Points on a hilly landscape, in no order, each with its height.
From any point a ball rolls to the lowest of the 2 points nearest to it. It stops when none of these is lower. Distance is the straight distance between rows; heights are no part of it.
Z375 (h 287): [ -5 -14 -16   4   5  -9  -3  -2  -5  17  16   1  -4  -5 -24  -1  -7  -8
  13  -5]
Z448 (h 527): [-13  -2  -5 -14 -18 -23  -8   6  10  13  16   2   2  -2 -14  10  -8  21
  11   1]
Z272 (h 85): [  4 -28   2  -7  17   0 -18  -4   6 -13  12 -11  15  -5   7   5 -21  -6
  12  -8]
Z242 (h 82): [  0  -9  22  -1  11 -14 -24 -25   5   9  10   3   2  10  -5   8   6  12
  11  -3]
Z86 (h 244): [  8   8 -23   3  -3 -11  10   2  -2 -10   0  -1 -20 -10 -17  12   2 -36
  12  -2]
Z593 (h 332): [  5  -5   5  -8   2   6   0 -25 -20 -17   2  16  -8  -2   2  10  29 -19
  -7  19]
Z540 (h 289): [-14 -13 -16  19   4  13   8  -9 -12  11   1   0  -3  14 -21 -29  -8  -5
  -2 -20]
Z982 (h 190): [-22  16   1  18  -1  10  12   0 -20 -12   5  -8 -10   2 -23  -3  15  11
  -6 -16]
Z161 (h 374): [ -2   4 -12  11  18 -11 -11 -16  -4  -9   8  12   7  10  -9 -17   8  -1
  -6   1]
Z499 (h 395): [ 14 -15  -6  21   2  -2   4  -4   0   9   1  29   9  -3  -2 -14 -13  -9
  12  26]
Z329 (h 495): [ -8 -10 -24   2  -9   2  12  22   6  -3   6  -5  15 -11 -10 -12 -27  10
   6   0]
Z910 (h 185): [-11 -18  17   7   5  -5 -16 -26  -2  33  19  -3  -2  17 -21  -7   5   9
   4 -24]
Z254 (h 296): [ 14  -2  11  20 -12  32   2 -12   0   2  -4  11   7   8  29 -29  -6 -21
 -26   8]
Z722 (h 211): [ -2  16  11  24  10   6  10 -18  -6 -15  -3  -5  -1 -22 -16  -4   0  17
   4  11]
Z932 (h 354): [  0 -25   7  -1   5   7   2   4  -7   9   7 -16  -6  -7  -5  23  -2 -12
  10 -20]
Z173 (h 203): [  6   1   9   6   0  -7  -1 -19  18  -5   2 -27  -7   3  -5 -13 -18 -12
  -3 -28]
Z694 (h 172): [-22  -9  15  10  16   5 -10  -6 -13  18  14  -6   9   6 -19  -9  -4  25
  12  -3]
Z861 (h 687): [ -2 -11  -9  -5  -8  -5   5   1  -5   3  16   8  14   5  -6  15  18  23
 -23  12]
Z683 (h 638): [-16  -5  17  -5 -11  12   2  -3 -13  -1 -17   1 -12 -15  -2   0  -5  18
  33  -1]
Z808 (h 37): [  4  -4  29  -8   8 -10 -21 -30   3  -9   5  -8   3   5   9  11  14   5
  -5  -2]
Z418 (h 346): [ -4  -3   5  19  20  22  -9  24  -7  -1   5  18  25   7  25  -1   1   9
 -12  16]
Z261 (h 463): [  7  18  -6  11   0  27  17   1   5  -6 -10 -10   4   6   7  -9   1   4
 -34  -8]
Z280 (h 421): [  1 -11  -4 -14  15 -14 -18  15   8   6   6 -16   4  12  10  11 -13 -15
   5 -25]
Z945 (h 578): [-10 -31   2 -16   1   0 -11   6  -9  26   7  12  -3   4  -6   9 -12   1
  33  -6]
Z377 (h 566): [-18 -24  13 -12  -9  -1 -10   4  -1  30  12  -5  -5   8 -13   9 -10   8
  21 -23]
Z790 (h 238): [  4  19  -4 -17   1  19   6   8   5 -18 -13 -10  -2  -3  24 -10  -1 -13
 -24  -3]
Z901 (h 366): [-20  16 -15 -12  -8 -30 -16  -1  14 -12  25  -5  -2   9 -11   9   6   5
  -1 -18]
Z538 (h 692): [ -9 -13  -3  -5 -12   6  12   6  -2  -8  20 -14  23  11  -7   5   8  26
 -26   3]
Z119 (h 305): [ -2   3 -14  10   9  10  14  27  -6   2  -6 -14 -11 -16 -10   5 -14 -10
   8 -14]
Z306 (h 365): [ -8  10  -5   2  -4 -22  -5  -1 -12  10   6  19 -11   8 -10  18  30   7
   2   1]
Z912 (h 288): [  5 -14   4   2 -15   3  18 -13  -4 -12   2  -2  -2 -32 -13  20   1   4
  10  17]
Z240 (h 485): [ -2  15 -24   2  10  30  14   2 -13 -25  -9   5 -12 -16   1  -9  -3 -23
  -2   7]
Z291 (h 542): [  0 -15   5 -28 -28  -1   5   9   9  10 -20  -9  -9   3  11   0  -6   2
  17 -13]
Z429 (h 198): [ -4   3   5  -2 -13  23  13 -23  -2 -17 -10  -6  -3  -6  -1 -19   6   8
 -14   6]
Z248 (h 176): [  7   6   9   7  -7  -8   4 -27  15 -11  -6 -16  -2  -3  -1 -16  -6   2
  -8  -7]
Z896 (h 263): [ 20  -2   4 -26  -6  -5 -10 -11   4  -4 -12  16   2  22  23 -10  13 -24
  -6  17]
Z644 (h 359): [ -7  16 -17  10  26   0  -7   4  -6 -13   5   0   2  16  -4  -3  15  -6
 -20  -6]
Z671 (h 369): [  0   6 -19  18 -17 -17  13 -15   2  14   4  10 -17  -1 -31  -9  -1  -3
   6  -3]
Z845 (h 216): [  5  20   1 -14 -13  22  11 -14  -2 -15  -9  -1 -12  -9  11 -20   0  -9
 -22   8]
Z779 (h 337): [-18  21 -21 -12   3 -18 -14  15  18 -17  10 -20   4  10   0  -4  -7   6
  -6 -23]
Z56 (h 550): [-16 -26  12 -18 -26  -6   0  13  -7  27  18   1   6   2  -8  27   2  14
  15  -9]
Z667 (h 251): [  1   2   8  -6  -5  14  15 -11  -8 -31   1 -23 -13 -30   0   8   4 -19
  -3  -3]
Z777 (h 678): [ 13 -13 -10  -7   0 -13  -2 -15   9 -15  17  -4  15   9   0  10  12   0
 -29   7]
Z703 (h 594): [ -4  -3   8   3  15 -10 -11  24  -8  41  -5  18   4   2  -2   4  -2  17
  17   6]
Z787 (h 506): [ -7  -6 -25  -4  -4  -5   2  30  13  -1   6  -1  19   8   7 -15 -20  10
  -9  -1]
Z252 (h 401): [ -3 -34  -3  -1  -5  18  10  16 -11  16 -13  10  10   9   8 -19 -11  10
  10   2]
Z831 (h 236): [-15  12 -12   6  12  -4  -3  16  -2   0   8 -20 -11  10 -12   1   3  -4
  -6 -32]
Z96 (h 311): [ 11   5  12  27  -2  -6 -10  -4  16  -5  -3  13   4  10  17 -27 -11 -14
   0  13]
Z508 (h 310): [ -1 -14 -10  17  16  16   5 -12 -16   4  -1  10   1  20  -8 -27   8 -11
 -14 -14]
Z992 (h 309): [  3   5 -17  17  15 -23  -6  -6  -2  22  21  10  -4  -5 -31   9   3 -12
   7   6]
Z437 (h 124): [ -6 -18  -1  -9  12  -5 -17 -16   0 -23  10  -1  -1  -5  -2   8  -9  -8
  22  -3]
Z482 (h 265): [-35  -4   4   2 -13  -1  -4 -12 -21  -6  12   2  -7  18 -13  -3  14  -3
  10 -35]
Z98 (h 478): [ 13  16 -12  11   2  30  13  -8  -6 -10  -5   7  -7  -9   5 -17  -7 -34
 -15   6]
Z488 (h 635): [-15   3  22  -1   7  20  -5 -11 -22   5 -23   4 -17  -5   3 -13  10   9
  23  -4]
Z858 (h 293): [  1   4  34   5  15  -3 -17 -16  10  16   3  -7  -8  -9  -5  15 -18  16
  28  -9]
Z559 (h 360): [  5  -9  20   6  26   2 -10   9  -3  10  -2 -10   8  -9   4  17  -1   8
  12   0]
Z940 (h 272): [  4  -1  23  18  11  -5  -5 -10   7  30  -3 -11  -6   0 -10  -1 -13   9
  12 -18]
Z445 (h 545): [-15  19   8   0  12 -13 -15   7  -2  14  -4   3  -1  15  -1  -4   9  30
   3   3]
Z533 (h 536): [-19  13   5 -11  -7 -19 -12   9   1   8  12   0   0  10  -9   7   8  30
   9  -6]
Z81 (h 626): [-12 -11   5  -8  18   0 -17   5 -15  21  -8  13  -1  24   8 -11  12   5
  16  -9]
Z545 (h 158): [-11  -1 -23  -3  -9 -10   8  28  -5  20  15   0  -3   4 -17  12  11   5
  -8  -7]
Z231 (h 553): [ -3  31   2  -1  17 -12 -14  12   5   6 -10   6   5  14  16   1  18  22
 -12   8]
Z243 (h 474): [ -3   0 -26 -13  13  13  -3  24  -9 -16  -7  15   1   4  18   6   5 -13
  -1  11]
Z669 (h 427): [  5  -4  12  11   2   1  10 -14  -7  -3  10 -17   2   3  -8  19  26  -6
 -31 -13]
Z399 (h 313): [  7  -9   1   8   4  29   4 -24  -8  -1  -5  12   4  16  12 -27   9 -13
 -23   1]
Z589 (h 135): [ -5 -18   3  -2  25   6 -10   9  -2  -5   9 -14  17   9   8   0  -7   1
  -4 -12]
Z146 (h 319): [ 18 -18 -20 -13 -15   1  14   3  11 -13   0  -3   8  -4   3   9  -5 -13
 -14  15]
Z5 (h 486): [ -5 -11 -17 -23  12  -6 -15  31  -7  -5  -4  14   3  10  17   9   2  -7
  11   6]
Z351 (h 321): [  5   9  19  -4   2  -4  -2   7  16  -1  -5 -23   0 -17   6  19 -15  16
   8  -2]
Z760 (h 323): [ 11  -9   3  27  -4  14   4  -8   3  -6  -8  14   3  -1   9 -31 -22 -21
   7   8]
Z172 (h 481): [ 17  13 -12  13  -3   6  12   2  19 -24  -3 -10   8 -23   3  -7 -22 -20
  -9  13]
Z969 (h 299): [ 17  14  12  21  10  -9 -10   1  13 -12   3  13   8  -4  18  -6  -5 -16
  -1  27]
Z171 (h 368): [-10 -25   0  11 -10  16  14 -11 -11 -13   6  -8   0 -15 -22 -10 -18   9
  17  -6]
Z350 (h 391): [  7 -25   0   4  14 -10 -17   6   4   9  12  17  26  16  15  -4  -1   3
  -9  10]
Z444 (h 237): [ -5 -15  14  14  12  -4  -9  -8   6  37  11 -10   5  16  -9 -15 -16   5
   2 -26]
Z461 (h 322): [ -2  -1  -8  11   4 -15  -7  13  22   9  26  -9  27 -15  -9 -10 -38  10
   4   2]
Z140 (h 448): [-14   4 -10 -17  17 -22 -31  25  14  12  13  -7   7  18  12   4 -13  -2
  10 -18]
Z423 (h 669): [ 19  10  -3  16 -10  14   8  14   6   9  -8  29   8 -13  24   6  -5  -3
  -5  36]
Z118 (h 116): [ -1  -9  11 -15  -7   0  -9 -19   9 -18  -8  -6   7   0  12 -17 -12  11
  11  -2]
Z163 (h 415): [  2 -39  -3  -4   7  13  -4  -3  -9   0  -4   4  10  11   7 -14  -6  -4
   7  -1]
Z93 (h 406): [  3 -32   1  -6  10  13  -7   7  -5   0  -3  12  26  17  22 -11  -4   9
 -10   8]
Z316 (h 260): [ 14   9  11 -11 -13  15  -2   6   5  -3 -13  11  -1   0  37 -21  -7 -22
  -5  17]
Z478 (h 480): [  5  19   8   6  15 -29 -21  21  20  14   0   7   7  -2  17   6 -11   6
  15   8]
Z811 (h 632): [-10  11  17   5  20   6 -12  -4 -12  14 -24  14 -10  12  12 -21   8   5
  19  -5]
Z213 (h 320): [ -1  13 -11  -4 -11  14  10  -4 -10  14 -23  26 -17  10   6  -8  19   0
  -3   9]
Z869 (h 336): [ 19  -9   2 -24 -11   5   9 -10  11 -22  -4 -10  10 -12  16   5   1 -13
 -22  19]
Z886 (h 258): [-17  -9 -23   9  -9   2   8   1 -12  12   5   7 -12   1 -25 -18  -6  -6
  19 -17]
Z710 (h 187): [ -3   2   2   4  18   4  -3  10  -3   2  -3 -21   4  17   1  -7   4  -4
 -13 -27]
Z603 (h 274): [ -5  11 -20 -15   2   8  -5 -12 -10 -35  -7  14  -7   3   4 -14  13 -15
   7  14]
Z672 (h 467): [  4  20 -21   0   7  21   3 -12 -10 -10  -3  22   1   7  11   2  18  -8
 -21  20]
Z800 (h 334): [-22   1   8 -10 -14  -6 -10  -5   5   3   3 -12 -15  16  -7  -5  -8  10
  15 -39]
Z916 (h 659): [ 16  11   4  -5  -3   0   8  21  15   2  -8  -6   6 -13  13  21  -1  12
 -13  15]
Z403 (h 441): [ 16   9  -9  10 -13  -3  19  -6  15   7  -3  -5  -4   3  -9   3   9   2
 -33  -2]
Z719 (h 524): [  5  36  12 -16   5  -3  -4   9   9  -7 -14 -13  -9   0  20   6  21   3
 -25  -2]
Z848 (h 608): [  5  10 -15  12  25  -6  -7  29 -10  22  -9  28  -3   6   8   6   2 -16
   8  12]
Z40 (h 295): [ 15  -8  15 -18  -8  15   7 -11 -10   8 -14   5  -7  -5  15  -3  12 -11
  -8  12]
Z226 (h 491): [-10   2 -10  -5   5  24  10   8 -18 -24  -7  -3 -14  -6   0  -1  10 -15
  -4  -4]
Z465 (h 450): [ -1  -3  -2  13 -11   3  13 -22   1 -11   5 -20 -10   2 -17  -6   6 -11
 -18 -23]
Z726 (h 197): [-16   4  14  20  18  11   0  -9 -17  -7  13 -12   6 -10 -21  -1  -7  25
  11   0]
Z984 (h 386): [  0  -5  16 -16 -20 -17  -6 -12  -3  19 -10  12 -19  10   2  13  22   3
  16  -2]
Z181 (h 376): [  9   0  12   9 -13   2   8 -17  -1  22 -23  18  -7   8   3 -25   3   5
   7   9]
Z832 (h 222): [-13   4 -19   6   2  -7   6   5 -16  -9   7   2 -18 -11 -20  14   2 -21
  21 -13]
Z857 (h 146): [ -3   5   8 -16 -25  -8   0 -20  12 -22 -12 -14  -9  -4   0 -14  -7   7
   8  -6]
Z948 (h 416): [ 11 -18  19  -5  -4   2   5 -16   3  -2   5 -21   1  -1   0  15  13  -2
 -17 -11]
Z355 (h 516): [  2  25  12  -9   4 -10  -5  11  12   8 -18 -19  -5  15  14   2  12  13
 -15 -17]
Z304 (h 394): [ 21 -16   3  10 -10 -12   8 -32   1  -3  11   2   3 -10 -19  14   5  -1
  -7  16]
Z406 (h 651): [ 23  -4   6   5   2  -5  -2  20  17 -12   0  -2  18 -15  24   8 -19 -16
   0  22]
Z949 (h 362): [  3 -18   6  19  16  14 -10  13   5 -19   9   9  29   2  26 -10 -11   5
 -13  20]
Z663 (h 338): [ -1  -6  -8  20  -6   9  12  -2   6  -4  -4   1   4   2   1 -36 -24  -4
   1  -9]
Z238 (h 471): [ 12  10   2  17  13  16   5  -5   7 -11  -4  -3  11  -2  14 -14  -4 -12
 -28   5]
Z113 (h 349): [ 11  -6  19 -24   4  17   1   3   2 -20  -5 -19   9 -11  27   2   0   0
 -22   8]
Z638 (h 240): [ 24   9   1  -5 -13  -4  -7   0  14  -6 -12  15   1  12  22 -22  -7 -31
  -3  16]
Z413 (h 470): [ 13   2 -16   6 -11  16  15 -25   0 -12  -9   4 -11  -5  -7 -28  -9 -31
  -4   5]
Z541 (h 300): [ 11   3  13  11  -6  27  22  -3  -3   6 -17  -8   4 -12  -1  -3  -4  13
 -15   9]
Z487 (h 292): [ -1   5   4 -22   4   7  -2  -7  -7 -20 -14   2 -13   3  17 -11   9 -17
   2   1]
Z661 (h 233): [ -5  23  21  -4   4   9   4  -8  -3 -29  -4 -28 -14 -19   2   0   9  -1
  -4 -12]
Z311 (h 131): [  4 -30   0 -15  -1 -12 -21 -18   0  -5  22   9   0   4  -7  17  -7 -11
  20  -1]
Z523 (h 420): [ 23   4  11   1 -19  -1  20  -8   7  22 -19  -5 -15 -11  -2   2  -2 -11
  -3   6]
Z527 (h 277): [ -8  16 -13   4  16  -9  -3  18   1   4  -5  -9  -8   0  -4   0 -11   0
   9 -13]
Z297 (h 662): [  6  18   2   7   2  -8  -1  30  15   6 -10  12  11  -5  21   3  -6  14
  -6  20]
Z753 (h 209): [ -6  13 -26   3  -5   7  12  19  -6  -2 -10  13  -3 -10 -10  -4  -4   7
  12  13]
Z765 (h 511): [  4  20  13   6   3 -16  -4  -5   9   0   0 -18 -17 -11  -8  23   7  -4
   0 -13]
Z139 (h 259): [ -6  35  -9  -3   4   3   1  13   8 -11 -19  -8  -9   4  13 -16   2  -8
 -12 -10]
Z416 (h 281): [-13  -4  13   6  -4   0   2  -5   9  -9  22 -24  11 -10 -18  13 -18  29
  -1  -6]
Z277 (h 312): [ -9 -19   6 -33  -3  13  -9  -3 -10 -30  -7 -10  -5  -3  20  -1   6 -10
  10  -2]
Z84 (h 469): [ -8   6   5  -8  16 -13 -24  20  11   3   3  -2  10   4  15   3 -18  12
  14  -6]
Z520 (h 278): [ 21  -2  16  -4 -13  19   8 -14  -1  12 -15  17   0   7  25 -19   5 -18
 -17  15]
Z641 (h 498): [  6  33 -11  14  26 -16  -9  12   6  -4   1   2  -1  -6  -2  18   8  -2
  -9  10]
Z156 (h 79): [-11 -12  -2 -11 -14 -19 -14 -20  -3   2  25  16 -11   7 -19  18   2 -15
  21  -9]
Z972 (h 388): [  0 -16   9  -4 -15   7  11   2  -5  20 -17  10   1   5   3 -11   2  18
   5   4]
Z690 (h 438): [  7   4  -1  12   6   4   5 -23   2 -10   7  -9   3  14  -8  -6  15  -5
 -33  -9]
Z824 (h 350): [-12  -4  -3   7 -11  -2   1  -9   6   4  -9   7  -1   8  -9 -40 -19  14
  16 -11]
Z628 (h 655): [ 21  -2   1   8  11  -4   3  24  13   6   4  -4  18 -12  11  21 -12  -3
 -13  10]
Z260 (h 504): [  9  26   2   5  23 -21 -12  -3   6  -6   6 -11  -6 -13  -5  32   6  -7
   5   7]
Z100 (h 220): [ 11  14 -15  -1  -5 -12   3  -4   6 -10 -10  -3 -10  -1  -5  -3  -5 -21
   6   6]
Z563 (h 217): [-27 -12  -6   6  -5  -2  -8 -13 -18  12  15   8 -15  10 -23  -9   3  -9
  24 -26]
Z905 (h 430): [ 18  12  -3   3 -21  -4  24   0  20  10 -16 -10  -5  -9  -1  -6  -8   1
 -16  -4]
Z967 (h 188): [-12  13 -18  12  -3  10  12   7 -16  -5 -10   9 -23 -17 -20  -1   4  -9
  17   2]
Z167 (h 290): [-24   5 -17 -15 -11 -10   1  27   6  -3  14 -24   6  12  -7   6  -5   9
  -5 -22]
Z791 (h 331): [ -1 -25   6 -24   1   8  -2   4 -12 -19   2  -4  -1 -14  11  25   7  -7
  13   9]
Z126 (h 316): [ 17  -2  12  12   1  40  15  11   0  10 -10  -5  15 -10  22  -2  -8   2
 -28   5]
Z796 (h 682): [  4 -16  -9 -10  -4 -24  -8  -6   3   2  25   3  12  13  -5  24  22   3
 -18   6]
Z52 (h 414): [ -3 -28   3  -3   1   1  -6  27  -2  23  -3  16  18   5  16 -11 -12  12
  14   9]
Z78 (h 517): [  0  -8 -19 -13 -11 -20  -2  11  13   6  11   0  15   5  -2   1  -8  15
  -5   2]
Z451 (h 396): [ -7  -4 -19   5  11   4   1   6  -2 -29  18 -12  13  -5 -13   4  -4   4
 -14  -1]
Z317 (h 225): [-20   6  20  11 -16   1  15   0 -17  -4  11 -15   1   1 -12  15  14  17
  -9 -18]
Z732 (h 476): [ 19  23  14  21   7   3   5  -3  17 -10  -9  -9   1 -18  10 -11 -16 -14
 -15   8]
Z380 (h 148): [-16   1  13  -2 -13 -22 -12 -17   0  16  23  12 -16   8 -16  21  10  -9
  12 -29]
Z400 (h 519): [  0   1   6  -8 -15 -10   0  -6   4  -5  -2 -12 -16  -5  -6  15   4 -11
   9 -14]
Z76 (h 199): [ 16   6   3  -4  -8 -11   0 -25  13 -15  -6   1  -3   1   0 -19  -6 -14
   5  13]
Z650 (h 672): [ 23  -1  -3   6 -11   7  10  -5  10  -2  -3  18  14  -6  16  -3  -3   2
 -15  29]
Z884 (h 339): [  0 -19  22  -5  -7   9   2   6   3   7   1 -19   6 -15  -1  19 -16  21
  17  -6]
Z463 (h 601): [  3  15   1   2  14 -12  -4  25  -4  30 -12  12  -9   6   5   8   8   5
   9   4]
Z424 (h 370): [ 12  -5  14  17  14  -1   5  -1  -1  11   0   0   7 -16  -5   9  -2   8
   1   8]
Z127 (h 387): [  3  -9 -17  14   5   0   1 -11  -6   5   8  21   9   4 -16 -14   1   3
   0  16]
Z685 (h 497): [  4   2   3 -20   8  -6 -11  23   8  -1 -19   4   1   7  30   5   5  -5
   8   4]
Z542 (h 531): [  7 -18   8 -24 -26  -3   3  -2   0   7 -10 -11 -18  -2   8  15  -1 -24
  15 -13]
Z828 (h 675): [ 24  -5 -12   6  -5   1  10 -16   8  -6   6  13  13   5   0   6  10  -7
 -29  23]
Z951 (h 375): [  0 -13  -7   0  17  -6 -11   8   5 -17  18   4  30   6  11  -6  -7  10
 -13  14]
Z895 (h 389): [-11 -16   7 -14  12  -2 -17  16  -4   9  17 -15  -5  11   0  28  -1  -7
   9 -29]
Z656 (h 328): [  4 -17  -9   1  -5  10  19  16  -5  -3  -1 -26 -10 -17  -7  16 -11 -16
   5 -20]
Z804 (h 384): [-18   5   2 -12 -19 -25 -10  -2  -6  21   5  24 -17  14  -8  15  21   7
  23  -6]
Z946 (h 80): [ -8  -7  13 -14  -1  -3 -15 -19   4 -21   5 -13   4   5   9   2   4  14
   0  -9]
Z680 (h 537): [-24  -9  12 -16 -22 -13  -9   2   2  15  29  11  -1  -6 -16  27  -3  12
  19 -10]
Z162 (h 405): [  9 -28  18   4  -9  -6   2 -26   2   5  16  -8   8  -4 -10  13   5  11
  -7  -4]
Z436 (h 444): [-24 -14 -22 -22   7  -4 -12  20 -10   2  19   7  17  16  -3  -4  11  11
  -2   4]
Z516 (h 367): [-18  -5  12 -12 -27  -7  -3  -9  -4  10 -10   2 -15  10   0  -1  10  13
  18 -20]
Z582 (h 228): [-15  -3 -17 -11 -11   1  11  35  -4  12  10 -14  10  14 -10   4   1  15
 -18 -14]
Z386 (h 175): [-18  14   9  -6 -25  11  10 -18  -1 -27 -12 -17 -10  -5  -5 -20   4  17
  -1 -12]
Z961 (h 297): [-22   7  -4   2   7  11   6  22 -22  -9   6   2  -4  -8 -11  18  13  12
  11   3]
Z868 (h 165): [-17  25 -10  16   2  22  19   6 -14  -9  -9  -9 -21 -12 -20  -8   5   2
   3 -13]
Z570 (h 392): [ 29  11  22   1  -1 -22 -14 -10  19  12 -10  10   8   3  16   2   0  -9
   5  23]
Z654 (h 213): [ -7   4 -22   0 -16  -1  20  21  -2  -2   4  -5  -7  -5 -13  17  12  -2
 -17  -5]
Z735 (h 307): [ -1  15  31  -3   3  -9 -11   2  12  20  -7 -13  -8 -10   3  21  -9  27
  17  -9]
Z924 (h 459): [  6   5 -20  14   9  21  11  -7  -9   8   1  19   7  15   1   4  16   1
 -32  11]
Z8 (h 314): [ 15 -21  20 -16 -15   2   6 -13  -8   7  -7   4  -2  -8   8  21  18   1
   0  15]
Z621 (h 304): [ -5  -8   1  10   7  -7  -7  -3   9   0  16 -13  12  -9 -14  -3 -23  12
   7  -7]
Z501 (h 294): [-12 -15  -8  -8 -12  -8  -6 -14   4  -5   8  -9   0  18  -7 -16  -5   7
   1 -24]
Z363 (h 400): [ 24  14  17   6   4 -19  -8   5  20  20 -11  -3  -4  -8  10  16 -11 -12
  12  10]
Z122 (h 648): [ 22  -9   5 -18  -6   4  -1  12   8 -16 -14   3   6 -17  27   0 -19 -23
   9  25]
Z918 (h 130): [-16 -11  29   3  10  -1 -19 -24  -7  23  20   6  -4   5 -15   7   1  24
  21 -10]
Z87 (h 461): [  1  -4 -12  13  -9   8  14 -25  -6 -10   1   1 -12  -3 -19 -13   5 -11
  -5  -4]
Z601 (h 348): [  2   2  -6  -8   5  -7  -4  -3 -16   0   1  22  -9   2   0  17  34  -2
  -1  20]
Z893 (h 315): [ 20  -8   5 -24 -10  16   9 -20 -14 -10  -3   7  -6  -8   9   1  12 -30
 -10  22]
Z675 (h 286): [ 10  21  -4  23  21  -1  -5   3  -2   0  -5  17  -2   0   5 -10  -3 -10
   2  15]
Z235 (h 489): [ -1  25 -10   8  22 -26 -15  22   8  11  10   9  10  -5   0   9  -2  12
   5  15]
Z9 (h 347): [  2 -12  10  -7  15   1  -7  11  -4 -11  -4   1  10 -11  15  21  -3  10
  15  17]
Z195 (h 284): [ 13 -10 -11 -16  -5 -17  -5 -13   5  -4  -2  14   2  18   2   2  16 -10
  -4   8]
Z874 (h 276): [-12  24   7  17  -2  12  19  17 -16  -3  -4 -11  -5 -16 -13  23  14  15
  -1   1]
Z974 (h 352): [ -7 -34   8   1  -7  14  10   3 -11   1  12 -13  11 -15 -16   6 -19  16
  16  -1]
Z863 (h 327): [  5  17  -8  23  24 -16  -7 -13  -6  10  13   0  -9   6 -21   5  11 -15
   0  -6]
Z228 (h 453): [  4  20 -18  13 -11   9  16   3   9  10  -8  -4  -3  15  -1 -18   1   4
 -29 -13]
Z927 (h 273): [ -3  36  -4  21  19   7  -3   6   5 -12  -9   5  -2   3   7 -22  -3  -1
  -9   0]
Z557 (h 249): [ -4  -8  -5   2  -8 -12  -3 -15  14   9  14 -24  -2  17 -17 -18 -17  -1
  -6 -36]
Z268 (h 645): [  3 -12   3 -19  -6   5   0   3   4 -16 -17   4  -1 -14  16  -2 -16  -6
  25  16]
Z494 (h 409): [ 21   2  18   2   1  -6   5  -4  -2  18 -14   1 -15 -16  -3  16   0 -12
  17  15]
Z993 (h 230): [ -9   8 -32 -14 -14   3   9  15  -6 -20  -8  16 -13 -11  -3   9   4  -4
  10  19]
Z450 (h 254): [-19   7 -20 -18 -12   0   1   4  -9 -37  -2   5 -10  -1   2   2  11  -7
  13  -1]
Z902 (h 343): [  5  23 -14  27  25   3   2  -2  -3   1   1  -4  -8   5 -12  -4   8 -17
 -17 -12]
Z697 (h 641): [ -2 -16   5  -7 -10   4   1  -1   0   5 -15   4  -6 -13   4  -9 -22  10
  33   3]
Z135 (h 335): [  0   8 -27   3 -12   0  12  -4  -6   6 -10  20 -15  14 -14 -17  15  -8
  -3   5]
Z382 (h 303): [ 10   5  -4 -13 -14  -7   3 -16  -2  12 -15  20 -14  18   4  -1  28 -10
  -5  12]
Z24 (h 221): [ 17  13  -5 -13 -17 -17 -11 -10  12 -10 -15  15  -2   8   7 -19 -12 -28
  18  21]
Z783 (h 306): [ 10 -21 -10  -2  -5   2  10   1   6 -10   6   1   9 -17  -3   7  -8   4
   1  18]
Z189 (h 411): [ -4  16 -20   2   7   4   5  12  10 -21   7 -14  12   7  -1  -4   0  12
 -28  -4]
Z560 (h 666): [  9   7 -12   4  -3   0   2  33   3  18 -11  33   4   1  21   1  -3   3
   6  27]
Z77 (h 255): [ -8   3  12   5  -6   7  10  -1   2  -8   3 -28   4  -1 -11   4  -3  20
  -6 -17]
Z882 (h 449): [  3   1 -10  15   7   6   6 -17  -7   7   9   9  13  21  -9 -10  17  13
 -36   0]
Z342 (h 487): [  7   3 -19  13  -6   7  17  17  12 -11  -2  -5   8 -21  -2  -6 -28   0
   2  10]
Z890 (h 326): [  4 -10   7 -21 -20 -15   6  -9  -1   1  -4  14   0  -4   6  18  20  20
   2  26]
Z943 (h 587): [-14 -16   7 -13   4 -10 -11  16  -4  36   6   8   9  -3  -5   8 -10  24
  25   6]
Z339 (h 377): [ 18   2  15  17  10 -14  -4 -17   8   3  -1  15   9 -13  -3   7  -1   7
   9  27]
Z684 (h 224): [ -2  25   9  12  15   7   5 -14  -3 -26  -2 -16  -7 -22 -10   4   9  -1
  -9   6]
Z534 (h 617): [-11   0 -16  -5  28  -7 -15  20 -18  17   1  16  -1  14   1  -3   4  -6
  12  -2]
Z269 (h 291): [  5  16  13  12   9  22  15  16  -7   0 -13 -10   2 -18   2  10   1  22
  -7  11]
Z257 (h 371): [  4   5  31  -3  16   6 -13   1   6   0 -12 -31   0  -3  16   1  -9   5
   1 -23]
Z464 (h 223): [-34   3  15  -7 -14 -13 -10  -8  -7   1  25   9  -3  17 -12  15  11  -1
   6 -37]
Z458 (h 329): [  4   2   0  10  15  29   5  25  -5   6  -7   0  18   3  19   4   0   5
 -22   4]
Z439 (h 351): [ -1  17 -26  16  -1 -13   7   1   0  21   2  20  -9   9 -21 -11   3  -2
  -6   2]
Z372 (h 270): [ 16 -11  14 -10 -10   7  16 -21  -2 -13  -3 -13  -8 -31  -5  11  -4 -20
   1  12]
Z919 (h 381): [-12 -13 -16   5  -5  13  13  -2  -7 -31  11 -13   3 -14 -20  -7 -11   2
   3  -5]
Z721 (h 429): [-19 -13 -13  -8  10  -3 -11  23  -5  12  13  10  20   6  -1 -12 -11  15
  11   9]
Z446 (h 460): [-15  -8 -35  -7  12   9  -1  29 -11  -9   8   7   8  11  -3  -2   6  -2
  -9   0]
Z389 (h 364): [ -4  13   5   0 -18 -11  -3 -18   9  11 -20   8 -14  11  -3 -26  -2  11
  17  -4]
Z521 (h 361): [  9   3  31 -14   5  18   0  -1   0  -3 -14 -20   1  -4  28 -10  -3   2
 -13  -8]
Z80 (h 383): [  6  -7 -12  19 -11 -11  15 -20  -1   9  15   6  -2  -8 -32   5  11   0
  -8   5]
Z952 (h 253): [-14  28  -6  -1 -19  -2  17  22  -6  -7  -6  -3 -16  -8  -9  20  18  10
  -4  -6]
Z390 (h 507): [ 11  16  10 -12   4 -14  -8   6  13  11 -18  -7  -7  11  22  -2   3 -11
   0  -9]
Z152 (h 385): [ 26  14   9  -3  -2 -23  -3 -10  11   1  -5  11   1 -10   4  19   7  -3
   1  31]

For each start below, name the point where the ball stops.
Z669 => Z248
Z542 => Z272
Z181 => Z808
Z93 => Z545
Z113 => Z808
Z499 => Z808
Z451 => Z808

Call two points neighbours if one is among the 2 nearest of the other. Go from one point of each pair to the other, from neighbour to neighbour, staying as low as possible. Name the highest point that can't be avoided.
Z520, Z156 => Z399
Z272, Z156 => Z311
Z563, Z272 => Z482
Z248, Z868 => Z86
